Each row is a point on a landscape with many valleys, with its height.
A ball rolls from a point to whichever of its 2 nearest points has the largest drop for the distance, and stops where none of them is lower. Distance is the straight distance between rows; heights are no part of it.
vora: [0.77 -3.93 -1.00 1.71 3.91 2.58 -0.25 -0.72 0.77 -0.84 3.14 -0.94 0.82 -1.09 1.11 -0.10 0.38 0.35 -0.76 5.18 2.30 1.98 -1.04 -0.61 0.78 -2.21 -1.81]  h=72.5
sol: [-1.04 -0.42 -1.71 0.13 0.59 1.10 1.74 -1.87 -2.29 0.89 -2.13 -0.93 -0.73 -0.28 0.40 -1.77 -0.19 -1.73 0.57 2.54 -2.60 2.45 0.01 -0.33 1.45 2.05 1.32]  h=19.9
zik: [1.18 -2.25 3.95 -2.44 -2.79 -0.28 0.21 0.62 -0.14 1.91 0.17 -2.11 -2.48 -0.42 -0.18 0.26 -0.87 3.00 0.31 -0.86 5.27 1.30 -0.48 1.15 0.66 -1.44 -1.46]  h=61.4
venag: [-1.25 -2.09 -0.09 0.21 -2.21 3.84 0.31 -1.21 -0.18 0.99 1.90 -0.34 3.17 -0.30 -2.08 -3.01 -0.20 0.01 -2.84 -0.62 0.50 1.02 -3.59 -0.62 4.40 -0.28 3.22]  h=11.0
zupab: [3.54 0.69 -1.09 -0.10 -0.61 0.48 -0.98 0.69 0.87 -1.72 1.60 -1.53 -2.85 1.48 0.11 -0.91 1.67 -3.71 -0.39 -1.98 -1.04 -0.45 0.49 -2.69 -3.15 1.85 1.92]  h=44.6
Difi: [-0.82 0.51 -0.60 0.87 -2.41 0.04 0.70 1.08 0.13 -0.48 -1.96 1.10 -0.87 -0.34 -3.99 -0.74 0.65 -3.17 -3.06 -2.43 0.04 2.84 2.36 -2.84 -1.67 2.96 1.51]  h=55.0
tok: [0.84 2.26 -3.08 2.54 1.17 1.38 3.63 2.25 1.44 -3.93 -0.48 -1.28 0.78 0.80 1.89 -1.39 -1.70 -1.85 2.55 0.63 -0.53 -0.27 2.49 0.07 0.86 2.07 0.48]  h=54.6
siram: [0.41 2.12 2.35 2.68 2.25 -3.04 -2.28 3.31 -1.56 0.06 0.69 1.21 0.43 0.89 -2.44 -1.15 -0.57 1.77 -0.05 -2.67 -2.85 -3.94 0.24 2.22 -0.64 2.01 -1.29]  h=49.0
morev: [-2.16 0.12 2.17 -2.59 -2.38 0.03 1.90 -2.04 -3.50 1.69 -5.81 -2.42 1.32 -1.70 1.45 2.73 -0.85 -0.75 1.21 0.00 2.98 2.05 -0.94 -0.80 0.50 0.23 1.89]  h=27.5
Pibo: [1.42 -0.32 1.43 -1.22 1.35 -1.20 1.14 -1.10 -2.42 1.11 -0.69 -4.33 -2.62 -2.50 3.63 -0.16 -1.99 3.64 1.87 2.15 3.29 -0.92 2.02 2.28 0.03 -0.35 -0.95]  h=48.7
Zib: [0.83 1.09 2.04 -0.13 -3.01 2.79 1.14 3.38 -0.16 -0.62 0.05 -0.37 1.56 -0.02 1.29 1.07 -0.50 -1.78 0.79 0.61 3.97 2.55 -1.56 -0.33 0.67 -0.81 1.87]  h=87.0
mize: [2.85 0.68 -1.59 -0.19 2.14 -1.24 0.61 -2.87 -0.06 4.16 -0.02 -0.63 2.26 -2.24 1.82 4.27 3.23 1.03 -2.04 -0.20 -1.46 0.89 -0.57 -3.95 1.20 -0.34 -0.13]  h=52.6
netet: [-0.45 0.48 -0.44 0.86 3.23 -0.80 -1.27 -0.64 1.89 -2.71 2.39 2.35 -2.01 0.46 -0.94 -1.56 1.01 -0.30 -0.08 -0.21 -3.44 -1.07 1.72 0.70 -1.67 0.04 -3.76]  h=59.1
Zate: [3.80 2.33 -0.70 -0.93 -0.51 0.46 -0.73 3.03 1.81 -2.37 1.31 -2.32 -3.09 2.29 1.26 -2.12 -0.48 -0.57 1.69 -3.67 2.00 -5.11 -2.46 0.51 -1.75 0.34 1.94]  h=66.9
famu: [-2.41 -0.44 -1.88 -1.46 2.45 -3.31 1.00 -2.58 1.38 -0.03 -1.75 2.60 -4.03 -0.86 1.13 2.92 0.10 0.60 0.38 -2.68 0.41 -0.23 1.09 -2.07 -2.18 -1.50 -0.91]  h=78.2
Netas: [-2.41 1.00 2.60 2.67 0.75 0.61 1.92 4.08 -0.06 -2.70 -1.49 -2.14 1.17 -2.46 0.56 0.04 -3.14 2.88 1.70 -0.29 3.59 0.25 1.02 2.71 3.93 -0.12 0.31]  h=28.4
dif: [-2.41 -0.13 0.57 1.26 2.42 -1.86 0.75 1.02 -1.42 0.62 -1.56 1.85 0.61 -1.66 -0.87 0.45 -0.43 1.79 -1.09 0.53 -1.65 0.68 -0.47 0.84 2.18 0.87 -0.80]  h=48.9
tud: [2.84 0.57 0.97 -1.75 -2.80 -1.04 -1.25 0.39 -1.51 3.27 1.05 -0.64 0.94 -1.20 2.25 1.13 0.20 1.31 1.72 3.15 0.37 -0.17 -0.03 0.58 -1.59 0.31 0.22]  h=40.0
sazib: [0.95 -0.48 0.64 0.15 -3.64 2.56 -2.61 1.03 1.50 2.31 4.28 1.30 2.96 0.82 -1.98 -2.42 2.08 0.50 -1.23 1.31 -0.75 -0.53 -1.31 1.08 0.34 0.35 1.24]  h=13.5
zed: [1.46 -1.96 -2.69 0.22 -0.57 1.49 3.49 0.61 1.93 -2.28 -0.83 -4.34 -4.61 3.20 1.07 -1.96 -1.59 -1.84 1.29 1.16 0.48 1.08 3.13 0.01 -0.68 -0.64 0.55]  h=62.0
konir: [2.73 0.66 -1.00 -1.02 -0.52 -2.57 1.93 -2.48 0.17 2.59 -1.21 -1.70 -0.92 -2.18 1.65 3.49 1.74 0.36 -0.49 -2.49 -1.51 0.74 0.10 -2.77 2.00 1.12 1.17]  h=47.5
febed: [-1.72 1.29 0.47 -0.45 -0.03 0.03 2.90 -0.51 -1.99 -0.64 -5.03 -3.15 -1.17 -1.98 0.40 0.90 -1.26 -1.08 0.37 -2.95 1.52 1.10 -0.29 -1.23 2.34 1.66 2.50]  h=24.8
voset: [-1.70 0.02 0.96 -0.23 -4.98 -1.34 0.84 1.90 4.16 -1.27 -0.92 1.77 -0.93 0.85 -2.40 -0.18 -0.30 -1.27 3.02 -2.07 -0.87 1.75 1.83 0.34 -0.72 0.74 -0.42]  h=20.1
gibu: [-0.12 -2.69 -1.52 -0.51 3.54 0.40 -2.39 -2.26 4.40 -2.61 3.50 1.67 -1.80 1.26 -1.00 -0.35 2.93 -0.18 -1.53 -1.27 -1.90 -0.49 -1.05 -1.16 0.34 -2.64 -2.76]  h=69.1
dob: [-0.84 0.40 -0.42 1.52 2.64 -0.16 -1.02 0.49 2.55 0.75 0.52 3.30 2.36 0.79 -1.07 3.65 1.78 1.29 -2.50 -2.67 -2.53 -0.34 -1.45 -2.33 2.52 -1.51 -0.69]  h=75.2
sim: [-0.92 0.14 1.12 -2.12 1.30 0.60 0.58 -2.45 -1.78 -0.33 -1.12 -0.97 0.79 0.66 3.13 1.99 -1.60 -0.04 1.99 -2.26 1.10 -1.63 -5.24 0.29 1.87 -2.01 1.22]  h=43.9
luv: [-1.68 -1.33 1.24 -0.30 0.01 1.15 -1.26 -2.00 -2.22 2.22 0.88 -3.53 1.08 -4.07 0.77 -1.46 -3.15 1.37 0.83 3.73 0.41 1.30 -0.76 2.07 2.49 -0.64 2.92]  h=34.5
mozo: [-1.59 -0.64 -1.41 0.58 0.89 4.25 1.68 -0.75 2.67 -2.00 1.82 2.23 4.25 1.34 1.45 0.80 0.60 -2.16 1.42 3.99 0.48 2.80 -0.90 -0.69 0.11 -3.10 -1.80]  h=79.9
Keku: [-1.71 -0.14 4.23 2.04 0.25 -0.04 0.00 3.09 0.00 -0.51 -1.04 0.36 1.01 -0.81 -3.12 1.46 -0.37 2.82 -2.38 -2.80 2.71 0.89 -0.10 0.17 3.95 -0.72 -0.12]  h=36.7
nof: [-0.58 -0.10 1.40 0.23 2.56 0.29 1.75 1.56 -1.92 -1.12 -1.49 -2.16 -3.18 -1.00 -0.97 -2.30 -2.39 0.47 -1.12 -0.39 2.53 0.20 -0.16 1.10 1.30 0.32 -0.95]  h=28.2
Lunen: [-1.37 -1.70 1.35 2.78 2.15 -3.41 0.35 0.38 0.10 1.37 -0.12 0.81 -1.68 -1.85 -5.87 -0.77 1.79 1.43 -5.06 -2.09 0.89 0.91 0.64 0.16 2.70 -0.02 -1.60]  h=48.2
gak: [-1.15 2.10 -1.09 0.66 1.36 0.06 0.16 -0.80 3.24 -1.27 0.74 3.56 3.57 -0.17 0.61 3.11 1.74 -0.04 0.41 -1.29 -3.73 1.08 1.13 -2.55 1.00 -1.15 -1.64]  h=76.0
sefak: [4.99 1.55 0.60 0.50 1.65 -1.25 -2.10 2.65 -1.23 -0.33 1.07 -3.19 -1.89 0.33 1.46 -1.28 0.05 1.55 0.29 -2.13 0.92 -5.45 -1.59 0.52 -1.63 1.34 -0.03]  h=62.8
vakef: [2.34 -1.17 0.26 -0.71 0.22 -2.61 -0.09 0.04 2.10 -1.24 1.56 -0.54 -3.51 1.27 0.80 1.02 -1.03 0.44 1.18 -2.91 1.65 -2.48 0.79 -1.28 -2.25 -1.14 -1.67]  h=70.0
siro: [0.49 -0.81 -1.44 2.51 2.09 3.11 3.06 -0.05 0.15 -2.52 0.33 -1.20 2.95 -0.50 3.21 0.92 -1.62 -2.09 1.92 3.74 1.27 2.28 -0.59 -1.17 1.38 -1.32 0.75]  h=81.5
vusa: [-0.09 2.24 -1.43 -0.32 2.34 0.49 1.24 -0.67 -0.23 -3.09 -0.84 0.68 2.37 1.54 4.36 1.76 -0.98 -0.85 2.46 0.07 -0.59 -2.72 -2.52 0.53 -0.28 -1.12 0.53]  h=46.6
fas: [-0.32 -1.08 0.19 -1.60 -4.16 3.56 0.01 0.30 1.96 1.10 2.34 1.62 1.51 2.24 -1.82 -1.55 1.14 -1.66 -2.69 -1.80 1.01 0.84 -2.97 -0.91 1.25 -0.37 2.06]  h=7.5
nog: [1.70 1.52 -4.66 2.35 1.61 0.01 2.76 0.64 3.04 -4.93 1.01 -0.46 0.50 1.44 3.07 1.25 -0.78 -1.38 1.05 -1.46 1.05 -1.59 1.55 -1.36 -0.12 0.07 -0.29]  h=52.4
Kezuf: [0.45 1.40 -0.26 2.18 0.97 -2.72 -0.06 2.47 1.13 -0.18 -0.76 1.65 -0.84 -1.40 -3.32 1.38 0.90 -1.71 -1.25 -2.52 -0.17 1.26 3.71 -3.13 -3.51 2.00 -1.43]  h=60.0
sebi: [-0.40 -1.03 0.73 -0.24 3.20 -1.93 -0.06 -3.60 -1.79 3.74 -0.38 -0.91 1.22 -2.90 1.91 2.90 1.04 4.13 -0.59 0.57 -0.30 -0.14 -1.33 0.81 3.58 -2.28 -0.75]  h=17.6
bul: [1.69 -1.23 -2.34 0.63 0.70 -0.55 -1.06 -3.31 -0.01 5.30 2.06 -0.54 3.35 -2.54 0.46 0.95 3.51 2.65 -3.46 1.46 -2.32 -0.27 -0.80 -1.86 2.74 0.38 0.27]  h=58.1
vaviv: [-3.12 0.37 -1.42 -3.51 -2.15 0.00 -3.29 -3.83 0.60 0.68 -0.55 4.59 -1.92 1.57 -1.00 -1.16 1.37 -2.40 -0.27 -2.24 -1.90 0.38 0.54 -0.97 -2.60 -0.96 0.17]  h=29.2
mone: [1.99 0.73 0.91 0.69 -1.29 -1.86 -2.39 2.37 -0.43 0.67 2.94 -0.72 0.46 -1.44 2.08 -1.21 -0.84 2.71 2.77 3.36 -1.10 -3.07 -0.10 3.78 -1.36 0.76 0.26]  h=46.3
tifis: [-4.52 -1.12 1.43 -0.49 -1.53 -0.10 0.43 0.22 -0.56 1.20 -1.89 2.22 2.21 -0.33 -2.44 -1.06 -0.86 1.51 -1.00 -0.09 -1.40 1.00 -2.06 1.50 3.04 0.65 0.16]  h=44.2
tomag: [-4.55 -1.85 0.37 -3.38 -1.77 -1.17 0.06 -2.84 -1.76 1.07 -3.30 2.64 -0.30 0.78 -2.95 -1.97 -0.77 -0.33 -2.22 -0.28 0.22 0.56 -2.13 1.86 -1.11 0.84 -0.31]  h=40.2
bifa: [-0.65 2.49 0.38 -1.23 -5.85 1.01 0.07 0.41 3.33 -1.57 0.16 1.86 -0.56 1.93 -0.57 -0.34 0.56 -2.76 4.32 -0.25 -2.61 1.05 3.19 2.63 -1.97 -0.58 0.46]  h=16.4
Savez: [-1.46 -3.49 -0.49 -0.38 2.19 4.23 0.21 -2.01 0.27 1.15 1.46 0.03 2.10 1.21 0.26 -1.19 -0.15 -0.72 -0.87 3.93 1.53 2.34 -3.04 -0.97 1.09 -2.89 -1.84]  h=77.1
Fofus: [1.16 -0.03 -2.20 -0.64 0.37 2.12 -0.17 -2.71 -0.21 -0.29 1.00 0.01 0.75 0.42 1.36 -0.96 2.41 -2.43 0.87 2.56 -3.76 0.92 0.01 -0.32 0.06 0.97 0.24]  h=27.1
Pizi: [-2.45 -1.35 3.24 1.85 -0.51 -0.31 0.21 2.14 -1.39 -0.10 -1.79 -0.53 -0.36 -1.73 -5.35 -2.70 -0.17 0.97 -4.02 -1.94 2.96 1.35 0.21 1.45 1.97 2.19 0.20]  h=40.9
Medi: [-0.49 2.61 -4.12 0.12 2.45 0.00 2.23 -0.37 0.40 -3.69 -1.80 0.73 -0.82 1.88 3.13 1.95 -2.36 -2.40 1.49 -1.39 1.97 -1.40 0.97 -1.18 -2.61 -0.58 0.14]  h=49.5
sas: [-0.46 1.84 -1.21 -0.31 -0.20 0.28 -0.20 -1.48 2.08 3.19 -0.06 2.85 4.34 -0.88 0.97 2.11 3.33 1.26 0.02 1.98 -3.71 1.19 2.63 -1.79 0.03 0.26 -3.13]  h=73.1
los: [-0.08 -1.98 2.58 -1.35 0.77 0.82 2.16 -0.92 -1.18 -0.42 -0.21 -3.50 -0.86 -0.89 2.29 1.06 -2.55 2.42 1.73 1.00 5.69 1.27 0.08 1.66 1.51 -2.21 -1.16]  h=56.0
roku: [-0.51 1.26 1.19 -2.78 -1.84 2.22 0.73 1.09 -0.41 -1.40 -1.08 1.38 0.09 1.96 1.91 2.37 -1.62 -3.22 0.97 -0.91 3.44 1.07 -3.37 -1.08 -1.75 -2.54 1.92]  h=86.3
sek: [0.19 0.25 -0.38 -2.52 -0.75 -0.13 1.75 -0.41 -0.41 -0.69 -2.62 0.74 -0.11 1.34 1.93 3.78 -1.09 -1.86 1.14 1.26 2.73 1.79 0.94 -2.02 -3.33 -1.92 -0.65]  h=84.9
gib: [-0.52 0.62 0.46 0.70 1.81 -0.81 -1.95 1.42 1.06 -0.61 0.90 3.74 -0.71 0.51 -2.20 2.10 0.66 -0.54 -1.57 -3.24 0.77 0.48 0.61 -3.30 -2.97 -0.70 -1.32]  h=66.0
sika: [-0.35 -1.44 -1.98 -1.93 -1.03 -1.28 2.93 -3.53 2.00 0.70 -2.31 -1.45 -1.32 -0.01 2.68 3.34 -0.71 -0.69 2.28 -3.00 -0.96 0.94 -1.00 -2.77 1.68 -0.83 2.20]  h=43.7
tafot: [2.30 1.23 -0.27 -1.07 -1.71 3.61 -1.02 -0.20 -1.51 -1.32 1.70 0.43 -1.77 2.91 -2.51 -2.37 2.03 -5.70 -1.97 0.81 -0.17 1.81 1.08 -1.38 -3.85 0.76 2.24]  h=49.6
tegon: [1.16 2.61 2.64 1.12 -3.14 2.51 -0.20 4.66 -1.25 -0.07 1.57 -1.44 0.82 -1.69 0.91 -1.10 -1.43 -0.66 1.62 0.82 2.96 -0.04 -0.65 2.40 0.56 0.57 4.24]  h=87.7
zesu: [1.22 -0.66 0.13 0.20 1.80 0.80 -0.59 -0.06 -2.57 0.93 1.12 -4.69 -1.97 -3.38 1.91 -2.82 -2.62 1.26 0.58 4.17 1.74 -0.16 1.37 2.03 0.73 0.75 1.78]  h=40.1
Kib: [-0.41 -0.95 0.86 1.89 2.05 0.01 0.13 2.79 0.21 -1.63 1.33 -0.40 -2.49 0.31 -0.82 -4.00 -2.09 1.05 0.45 1.10 -0.37 -1.11 -0.09 3.06 1.55 0.69 -1.91]  h=37.7
Lepul: [-3.26 0.67 0.04 1.42 -0.45 -1.26 4.22 2.75 1.57 -2.49 -4.23 -0.37 0.25 -1.04 0.65 -0.64 -3.05 1.76 2.62 -0.62 0.96 0.13 1.15 2.73 2.11 1.40 -0.76]  h=24.6
zivan: [-0.22 -0.53 -2.19 0.89 1.40 0.17 3.05 -1.27 -2.86 0.63 -4.42 -3.80 -2.11 -0.63 1.83 -0.80 -1.89 -0.59 1.84 3.84 -0.78 1.69 2.92 0.16 0.14 0.89 0.45]  h=26.5
gadu: [1.45 1.83 1.34 -0.03 -0.63 -0.90 -1.09 1.75 1.17 -0.17 1.74 3.36 2.34 1.48 0.14 1.36 0.61 -0.26 1.91 1.76 0.70 0.06 2.56 0.54 -5.19 -1.09 -3.82]  h=64.4
kiru: [-1.50 -1.90 -1.65 0.37 -0.76 3.33 1.91 -2.59 -0.92 -0.15 0.16 0.12 1.09 0.57 -1.92 -2.53 -0.26 -3.09 -1.10 -0.12 -1.60 2.79 -2.24 -1.71 3.07 1.06 2.64]  h=14.2
kub: [-0.32 1.43 -0.55 2.55 3.99 -0.06 -0.56 0.89 -2.73 -0.14 -0.22 1.13 2.34 -2.01 1.57 0.99 -0.24 1.06 -0.45 2.81 -1.04 1.18 0.31 -0.38 0.32 0.07 -0.49]  h=54.9
Nat: [-1.48 0.60 -0.55 -5.12 -4.71 1.28 -0.81 -3.56 0.16 2.08 -0.44 2.34 0.61 2.78 -0.02 -0.24 0.86 -1.99 0.28 -0.74 -1.33 0.46 -2.05 -0.01 -1.57 -0.59 1.70]  h=34.1
Lagip: [0.28 1.04 1.08 -0.39 -1.29 -1.85 -1.40 0.06 1.25 2.16 1.52 2.68 2.11 0.28 -2.03 0.27 1.83 0.83 0.45 0.41 -1.89 0.90 2.74 -0.32 -2.73 0.66 -4.07]  h=68.6
rusit: [-1.45 -0.70 -0.77 -3.46 -1.03 -2.66 -0.70 -1.64 -0.80 0.95 -3.32 1.33 -3.85 0.80 1.11 3.46 -0.89 -0.24 0.34 -2.07 2.11 0.28 0.27 -2.41 -4.23 -1.42 0.01]  h=82.3
ret: [0.87 -1.52 1.68 -2.20 -3.75 -2.29 0.87 0.70 1.96 -0.06 0.39 -1.21 -4.48 1.73 0.62 -0.50 -2.53 0.96 1.60 -2.70 2.46 -1.34 -0.41 1.13 -0.95 -0.71 -0.47]  h=65.8
Fotas: [-2.09 -0.21 1.63 -0.59 -0.99 1.22 0.53 -2.68 -3.53 2.51 -2.07 -1.98 2.42 -2.35 1.76 0.40 -1.99 0.25 1.64 2.86 1.98 2.26 -1.90 0.19 1.72 -0.77 1.82]  h=30.7
zir: [2.05 0.05 -0.61 1.01 0.26 -0.18 -1.43 1.81 1.42 -2.65 4.06 0.14 2.44 1.22 2.84 0.79 1.13 1.62 2.64 3.64 0.48 -3.27 -0.86 2.92 -0.88 -0.97 -0.79]  h=51.7
Vevag: [-3.75 -1.19 -0.62 -1.37 -3.19 -3.27 1.71 0.44 4.19 -1.45 -3.49 1.50 -2.61 0.43 -0.30 1.30 -1.38 0.43 2.87 -2.52 -0.50 0.94 2.11 -0.09 -0.96 0.33 0.28]  h=24.9
nir: [0.07 0.14 3.18 3.13 2.91 1.50 -0.75 3.17 -0.47 -2.37 0.91 -1.33 2.32 -0.99 1.05 2.00 -1.38 2.66 -0.70 -1.01 3.14 -0.62 -0.02 0.99 4.64 -2.55 0.87]  h=32.3
felu: [-0.83 3.06 -0.74 1.10 -0.81 -0.37 2.38 2.86 -2.07 -0.45 -2.97 -0.20 1.88 -1.78 2.17 0.49 -1.94 -0.46 2.91 2.79 -0.42 1.05 2.39 1.55 -0.44 2.15 1.28]  h=57.9
Besi: [1.33 -2.94 -0.26 3.01 3.62 0.75 -0.77 0.68 0.44 1.17 3.19 -1.49 -0.64 -2.79 -0.75 -0.89 0.97 1.87 -3.51 2.79 0.35 1.33 0.20 -0.63 2.75 -0.83 -1.17]  h=65.3
gor: [1.06 2.88 -2.68 2.57 1.53 -0.01 2.99 1.66 -0.51 -1.03 -1.88 -2.85 2.12 -1.67 3.64 -0.02 -2.47 1.50 2.90 1.65 0.79 -1.33 2.11 1.24 1.76 1.28 0.85]  h=56.3
Safos: [-1.91 -0.02 -0.93 2.47 4.09 -1.47 1.98 0.81 2.29 -2.94 -0.58 1.08 -3.49 0.19 -1.68 -2.35 -1.45 0.67 0.20 -0.57 -1.70 -0.64 2.25 1.58 0.28 0.70 -3.67]  h=48.6
Natup: [-0.93 0.61 2.92 -0.80 0.21 1.10 1.42 0.62 -2.48 -0.82 -3.50 -4.74 -2.18 -1.45 -0.42 -1.72 -1.48 0.10 -0.94 -2.87 4.67 0.96 0.32 0.92 1.62 1.74 2.06]  h=22.0
mufa: [0.31 -1.36 -0.77 -1.45 -0.69 -1.19 -0.69 -2.99 0.60 3.90 1.39 1.55 0.42 0.32 -0.59 -0.46 1.56 2.53 -2.13 -0.07 -2.42 -0.46 -1.66 0.03 1.22 0.05 -1.40]  h=63.9
suma: [3.72 0.04 0.54 2.43 0.16 -0.14 -2.69 1.95 -2.21 0.99 3.17 0.14 1.05 -0.36 -3.09 -1.59 1.97 -0.68 -3.06 -0.12 -0.85 0.08 0.89 -1.37 -2.33 2.74 0.05]  h=31.3
zem: [0.66 -0.45 0.99 -0.79 -0.58 -1.02 -0.36 -0.80 -1.62 4.50 -0.63 -0.70 1.84 -2.91 0.90 2.62 0.45 3.25 -1.01 2.17 2.24 1.71 0.69 -0.66 0.63 -0.87 -1.61]  h=31.8
Vesu: [-0.57 2.95 1.39 -1.51 -3.24 0.18 -3.06 -0.67 2.18 -1.14 0.82 3.82 -0.55 0.91 -2.12 -1.44 1.23 -3.27 3.88 -1.18 -2.30 -0.40 2.76 2.47 -5.03 -1.51 -1.24]  h=11.4
kol: [-1.11 0.56 0.76 2.23 1.19 1.57 -3.96 1.04 -1.93 3.17 2.11 2.60 4.40 1.24 -2.55 -0.93 1.27 1.87 -4.62 2.01 -0.50 -1.62 -0.03 -0.16 0.61 -0.42 -0.21]  h=29.7
gazi: [1.09 -0.22 1.97 3.55 2.79 -1.64 -4.64 1.51 -1.60 0.84 1.59 1.93 2.01 1.23 -2.92 0.87 0.90 2.64 -2.25 0.78 -1.95 -3.02 0.54 1.33 1.08 -0.50 -1.28]  h=39.6
Mam: [0.93 0.00 -0.76 -0.84 -3.99 1.95 0.12 -0.64 -1.21 0.80 0.16 1.22 -0.36 1.86 -4.86 -2.49 1.72 -3.79 -4.19 -0.54 1.55 2.26 1.98 -2.17 -3.63 1.45 1.22]  h=52.3
pon: [1.74 -2.58 -1.01 -0.57 2.14 0.64 -1.81 -1.01 2.17 -2.85 3.17 -1.12 -2.31 1.56 -0.29 -0.69 2.77 -0.38 -1.86 -0.77 -0.80 -2.52 -3.80 -0.63 0.40 -0.64 -0.93]  h=61.7
sos: [3.35 2.64 -0.76 2.69 2.79 -1.75 -1.35 2.83 0.06 -1.77 1.21 -1.27 -0.12 0.46 0.34 -0.53 1.32 1.41 0.67 -2.22 -2.41 -5.59 -0.12 0.37 -0.96 1.87 -0.92]  h=56.8
pirom: [-0.36 -1.28 0.37 -0.80 -4.10 -1.93 0.45 -0.06 -0.77 0.37 -4.07 -1.47 -4.15 1.19 -2.94 -0.51 0.07 -2.57 -2.02 -1.15 0.48 2.47 3.30 -1.04 -3.77 2.24 1.07]  h=57.8
tarag: [1.55 2.07 0.40 1.87 1.98 -0.84 0.28 2.24 -0.48 -1.23 0.24 2.08 2.96 -0.41 1.12 3.39 -0.17 0.78 -0.34 1.10 0.46 0.19 1.56 -1.19 -1.41 -0.45 -2.78]  h=59.9
bage: [1.07 0.45 1.77 0.69 1.73 -1.32 -3.41 0.69 0.00 2.16 1.32 2.64 2.12 1.63 -3.10 3.13 1.78 1.10 -3.84 -4.03 0.52 -1.87 -1.29 -2.60 -1.02 -1.30 -0.62]  h=71.3
lito: [-1.86 -0.88 -0.83 -3.17 -0.26 -0.39 2.34 -2.67 0.22 -0.47 -3.46 -1.06 -3.25 1.11 2.20 1.15 -3.42 -0.95 2.19 -3.35 0.55 -1.02 -3.05 -0.62 1.01 -1.29 1.63]  h=41.3
bevog: [-2.37 0.56 -0.48 -1.15 -2.53 -3.47 3.34 1.14 1.86 -0.68 -3.72 0.30 -1.38 0.09 1.42 0.72 -2.23 2.04 3.84 -0.58 -1.00 -0.65 1.84 2.41 0.10 1.38 -0.74]  h=20.5
sozen: [-0.07 -0.86 -0.89 -0.15 3.13 -0.62 -0.74 -3.33 -1.87 1.70 0.03 -0.13 3.07 -0.97 3.31 2.33 1.45 1.98 1.45 1.62 -2.72 -1.35 -3.00 -0.50 1.72 -1.25 0.42]  h=29.8
Fiso: [-0.46 1.47 0.35 -2.39 -1.84 -1.00 -4.05 -2.74 0.08 0.31 1.08 3.60 -1.33 1.15 -2.65 -1.92 1.63 -2.20 0.77 -3.15 -3.39 -1.17 1.77 0.89 -4.72 0.06 -1.43]  h=20.6
penip: [-0.77 -0.88 -1.44 -2.79 -1.61 -0.23 1.41 -2.37 -0.27 -0.43 -2.06 -1.13 -3.72 1.83 0.42 -2.02 -1.32 -2.12 1.13 -2.60 -2.57 -0.50 -1.19 0.14 1.04 1.07 2.38]  h=38.9
sor: [1.22 0.45 -1.05 -0.46 -0.04 1.89 -3.47 -1.37 1.13 -0.05 3.31 1.58 1.63 0.59 -1.07 -2.23 4.10 -1.04 -1.57 1.34 -3.36 -0.55 0.00 0.12 -0.33 0.46 -1.11]  h=24.3
Gudi: [1.61 -1.05 1.92 1.71 -0.07 0.40 -2.92 3.10 -0.63 -0.41 3.67 -1.53 -0.91 -0.84 0.18 -3.36 -1.63 1.84 0.39 2.73 0.95 -2.52 -0.91 4.01 0.62 0.39 0.71]  h=45.8
zusor: [1.67 -0.34 0.49 2.51 -0.69 0.85 -4.49 1.16 -3.04 1.91 3.37 0.04 3.03 -1.21 -2.80 -2.30 0.86 1.90 -4.94 1.08 -0.60 -2.25 -0.36 0.34 0.43 1.14 3.30]  h=21.8
fuven: [0.09 -1.10 -2.03 -0.65 2.00 1.70 -3.64 -2.31 -1.31 0.56 2.11 -0.80 3.90 -0.11 2.70 1.37 3.40 0.53 0.50 3.86 -2.64 -2.82 -3.61 -0.29 0.87 -1.00 0.56]  h=36.8
morub: [-2.02 2.61 0.42 -0.63 -1.71 -0.12 1.43 2.47 -1.21 -1.02 -3.75 1.91 0.92 0.66 0.02 0.70 -0.42 -2.60 2.22 3.45 -0.42 2.03 2.73 1.64 -3.12 1.53 -0.05]  h=59.6
Sutiv: [0.22 -1.13 -0.50 -2.16 0.89 -4.17 -1.82 -3.12 0.93 1.92 0.90 1.90 -2.79 0.36 -0.51 1.49 0.96 1.44 -0.35 -2.13 -2.84 -1.19 0.45 -0.68 -2.11 -0.56 -2.68]  h=71.2
Ful: [-2.19 -1.45 -0.16 -3.78 -2.99 0.55 0.58 -4.19 -1.78 1.26 -1.06 0.50 -0.82 1.22 -0.08 -2.28 -0.70 -1.75 1.12 -0.35 -1.81 0.19 -3.37 1.78 0.63 0.16 2.28]  h=36.5
laki: [1.29 -0.93 -1.25 -0.25 0.72 1.28 -0.47 0.52 1.62 -2.85 2.61 -1.39 -0.34 1.35 2.33 -1.28 1.67 0.31 1.80 1.15 -1.86 -3.66 -3.14 1.73 1.45 0.11 0.05]  h=55.8
pabeg: [0.09 -3.13 0.94 2.81 1.67 -1.37 0.06 0.66 2.52 2.32 2.51 0.87 -0.22 -0.54 -4.69 -0.87 1.35 2.53 -3.79 0.34 0.34 1.75 1.03 -0.36 2.23 -0.62 -3.46]  h=56.4
nik: [0.06 -0.88 -1.38 -0.70 -3.78 0.38 2.20 0.69 -0.38 -0.42 -2.28 -2.97 -3.71 2.93 -0.52 -0.91 -0.21 -2.38 0.37 0.92 -1.39 2.58 3.37 0.49 -1.46 0.50 1.81]  h=60.1
vasa: [5.16 1.07 -0.30 1.20 -0.26 0.83 -1.65 2.02 -2.31 -0.35 2.06 -2.71 -1.29 -0.74 -1.22 -2.37 1.54 -2.20 -2.65 -1.42 -0.18 -1.71 -0.58 -1.95 -1.01 3.68 1.96]  h=38.8

Where does a ball stop that starts at each point below?
zik => Natup
dob => zusor
nog => Vesu
Lagip => Vesu
nik => zusor
Zate => zusor
roku => Vesu
mize => Vesu
mozo => bevog
siro => bevog

Write out the way that a ball takes from each point below.
gak => sas, Lagip, gadu, tarag, kub, dif, tifis, tomag, Ful, Nat, vaviv, Fiso, Vesu
morub => felu, gor, tok, nog, Medi, vusa, sim, lito, penip, Ful, Nat, vaviv, Fiso, Vesu
ret => zik, los, Pibo, zesu, luv, Fotas, morev, febed, Natup
